Points, in no order, along strands that fork, close into loops and pass close to each other.
(in the rows, 100 means zero)
Two points are linked if the straight distance between their rows is under 48.9. Some points are linked to none.
Z591: [ 70 101 137  91 104  42  84 135  71 117]
Z105: [ 38 126 151  91  55 138  93  81 134  94]
Z600: [ 83  83  52 101 126 100  89  92  70  99]
Z77: [ 96  61  81 116 118 110 153  72  59 103]
Z246: [ 64 110 139  77 122  39  37  96 110 108]
Z63: [ 76  54  63  98 130 125 103 107  86 129]
Z110: [117 121 130 111  92 112  76  85 156 121]
Z72: [105  79  98  77 127 132  68 106 159  91]
Z146: [ 23 132 140  74  37 138  82  95 134  96]
Z32: [102  86  67  96 128 103  58 108 122 126]
Z605: [129  84  69  96  88 135 153 134  95 113]
Z340: [124 118 122 100  89  98  73 104 151 116]
Z910: [ 64 100 146  79 114  46  71 127  91 116]
Z67: [ 99 105 102  97 107 155  61  77 165  86]
Z622: [101  69  83  77 100 121 135 143  88  89]
Z328: [ 96  62 107  75 119 148  97 117 152 101]
Z697: [ 97  64 119  82 117 166 100 105 163  88]
Z868: [119 121  70 115  95  67  90 112  62  92]
Z723: [ 99 110  99 129  95  58  93 110  62 147]
Z278: [111  85  91  79 108  81 141 108  60  33]
Z373: [ 89  85 113  82 110 167  79  87 165  70]
Z379: [127 108  80  95 109  56 103  83  54  37]
Z426: [ 82 107 119 121  97  53 103 115  45 130]
Z309: [ 58  94 149  82 122  56  58 101 112 122]
Z461: [ 94 118 144 125  89 117  85  69 149 135]
Z455: [ 74  98 127 107  97  47  98 128  54 120]
Z716: [147  99  58 112  93 127 165  90  79  86]
Z652: [141 137  94  84  66  60  96 158  70  68]
Z855: [ 53 125 148 113  61 140  92  70 144 117]
Z874: [140  88  78 107  99 107 177  84  73  80]
Z690: [102 111  83 133 106  72  81 102  76 151]
Z920: [ 80  66  57  95 135 117  74 100 101 131]
Z192: [110  97 100  92 114 134  60  86 159  93]
Z370: [119 128  89 112  79  55 101 127  61  89]
Z841: [126 106  81  84 101  64 113 101  56  23]
Z118: [126 131 104  99  71  52 100 147  73  92]
Z603: [ 87  58  68 108 122 134 133 103  78 132]
Z398: [130 117  79  77  91  65 105 124  57  21]
Z176: [135 130  79  80  75  61  93 143  66  41]
Z290: [ 85  72  61 107 128 100 108  82  55  85]
Z265: [ 95  93  49 115 122  87  74  89  67 118]
Z699: [ 87  99 156 103 104  87  88  90 136 138]
Z543: [ 94  64  81 109 131  99 136  67  52  86]
Z941: [124  81 103  79 105  84 170  96  64  44]
Z990: [126 115 104  95  99  90  69 114 138 123]
Z323: [ 71 145 130 114  44 158  92  82 147 114]
Z327: [ 81 144 116 118  55 163  79  70 155 116]
Z452: [ 86 136 101 119  76 163  68  60 158 109]
Z777: [104 107  56 131 116  79  77  86  65 127]
Z434: [124 116  69 106 101  61  94  97  55  63]
Z657: [ 92  65  70 113 113 124 143  96  70 115]
Z92: [ 91 124 100 113  92 162  64  63 163  90]
Z824: [134  78 106  83 121  73 174  82  69  59]
Z823: [115 112 123 105  93  73  82 123 119 140]
Z966: [136  93  53 112  87 135 156 114  89 106]
Z228: [ 77 100 153 118 100 101  86  70 140 149]
Z944: [ 91  99 154  98  99  71  88 113 121 137]
Z119: [152  85  96  97 110  90 180  74  77  78]

A tip is a point with one link. Name the tips that can be reached along the links from each point below, in the order of the rows.
Z434: Z605
Z697: Z146
Z265: Z246, Z32

A fork is a point with three links, a tip a point with one. Leave the first point through the second and follow the links. Name the first fork or tip that comes.
Z323; Z327: Z67
Z176; Z652: Z841
Z824; Z119: Z605
Z92; Z452: Z146

Name the points in between on the shortest way along the links from the first point to the second, in order.
Z228; Z340: Z461, Z110
Z379; Z941: Z841, Z278
Z777; Z309: Z690, Z723, Z426, Z455, Z591, Z910
Z63; Z600: Z603, Z657, Z77, Z543, Z290
Z323; Z92: Z327, Z452
